A landscape with many valleys, sampled at points; each row gives a point and its height.
From any point a ball rolls to the lowest of the 5 points nearest to it. It stops when none of these is lower. Distance is the straight distance between rows; heights are no part of it.
tora (h 509): [ 88 124 117 140 149 189  83 121 122  97]
ravo (h 299): [150 110 119  95  56  78 169 156 163 121]
Gof (h 371): [ 86 148 118 169 218 181  83 135 101 131]
rubuv (h 517): [143 140  50 115  92 117 189 138 169 147]
Namam (h 541): [ 97 113  95 127 108 178 116 121 140 100]
vabo (h 350): [131 146  77 111 107 109 161 129 151 147]
rafaf (h 101): [150 122 174 117  97 106 123 130 113 126]
bil (h 98): [173 137 156 116 120  74 149 130 121 151]
lito (h 459): [135 178  48 123 149 126 168 129 141 168]
vinu (h 25): [150 132 157 115 130  98 128 130 126 139]
Benu (h 139): [163 110 193 141 140 103 130 106 102 141]
toned (h 221): [102  70 154 116  54 165  91 129 135  69]
biga (h 349): [118 103 117 114  76 141 134 136 154 102]
vuzok (h 107): [145 110 182 122  82  90 133 138 128 117]
Pase (h 490): [152 174 109 115 160  79 153 132 123 179]
nebet (h 500): [123 169  90 133 185 128 122 125 123 157]
fepip (h 224): [132  91 151 104  43  94 150 147 151 103]
zodip (h 369): [115 150 138 146 192 133 109 118 107 142]
Sifub (h 384): [124 149 117 128 149 112 130 124 121 144]
lir (h 46): [162 117 144 102  66  57 170 155 157 131]
lizi (h 473): [108 167 110 161 210 138 108 135 105 149]
Vefo (h 261): [ 85 125 151 173 204 174  78 137  96 124]
Bozi (h 138): [129  96 204 161 167 149  84 108  82 108]
nos (h 144): [153 118 149 110  90  91 139 138 140 123]
lutu (h 478): [122 170  78 128 177 117 147 126 128 170]
Sapob (h 450): [104 122 119 129 115 158 112 115 134 105]
non (h 170): [152 109 151 105  66  83 154 147 146 121]
les (h 488): [149 184  86 131 189  86 157 135 128 185]
lodu (h 87): [114 134  49 131 146 184 139 123 151 124]
dasap (h 336): [115 122 148 122 118 149 101 128 120 102]
Felot (h 171): [141 124 175 148 171 128 109 123  97 134]
mita (h 599): [ 89 132 108 139 164 163  96 123 121 115]
gefe (h 255): [128 137 140 111 106 128 126 129 132 127]
sus (h 178): [105 109 182 153 172 169  77 120  92 103]
fam (h 489): [138 156  38 113 118 129 178 135 169 156]
sumup (h 671): [106 146  96 134 151 157 118 121 129 134]
lisu (h 108): [135 115 182 141 133 122 117 115 100 121]
migek (h 172): [156 137 137 108  89  61 167 148 145 146]
zil (h 254): [117  91 145 107  57 127 136 143 149  93]
Tas (h 167): [151 150 109 112 106  80 157 144 146 139]
ris (h 154): [145 145 157 140 168 102 126 121 108 152]
pil (h 72): [159 104 177 111  83  73 138 133 123 137]
mado (h 562): [ 99 146  76 141 157 168 113 128 144 124]
rog (h 521): [118 138 123 133 146 152 117 127 118 117]
gok (h 519): [129 128  89 120  96 135 147 133 153 131]
ropo (h 153): [130 114 185 142 151 136  95 120  98 110]
rakem (h 564): [117 120  70 134 113 170 138 123 152 116]
zoge (h 214): [145 147  88 101 116  81 170 131 148 155]
baz (h 181): [182 122 184 118 107  59 163 131 120 156]
Muv (h 191): [112 120 174 158 178 152  88 121  93 118]
duzi (h 73): [117 141  48 128 115 150 153 126 162 138]
fegub (h 63): [ 79 126  87 152 186 203  90 120 122 115]
supa (h 268): [173 122 153  95  74  50 171 151 136 150]
tavus (h 66): [145  82 232 147 127 128 112 102  87 112]
sudod (h 244): [101 124 157 140 162 160  87 124 102 104]
muti (h 573): [ 90 114  67 152 147 224  98 106 136  88]
retip (h 104): [167  92 218 138 122  96 127 109 101 125]
Tomok (h 142): [148 140 127 108 116  99 148 130 138 148]
muzop (h 102): [156  88 210 139 125 117 117 111  97 114]
tibig (h 646): [ 93 157  72 144 185 169 111 135 127 140]
zutun (h 141): [110  94 199 125  91 150  89 118 112  88]
zomu (h 119): [162 152 137 111 123  70 155 129 125 152]
reme (h 57): [130  88 189 121  78 115 108 129 118 101]
gam (h 609): [110 152  85 129 142 147 132 124 143 137]
Vumod (h 420): [120 115 102 115  73 130 147 136 156 120]
ledi (h 502): [105 137  45 148 159 206 118 113 141 123]
saguk (h 427): [117 157  42 126 154 149 150 125 154 152]
Karoz (h 249): [110 101 147 122  90 159 103 125 132  90]

Write out the way that a ball takes from each point below.
sus: Bozi > tavus
Sapob: Karoz > zutun > reme
dasap: sudod > ropo > lisu > rafaf > vinu
Namam: Karoz > zutun > reme
biga: Karoz > zutun > reme
mado: lodu > duzi

For each start below, name the point where the ball stops.
rog: vinu
fepip: reme
Vefo: tavus
Felot: vinu
Muv: tavus
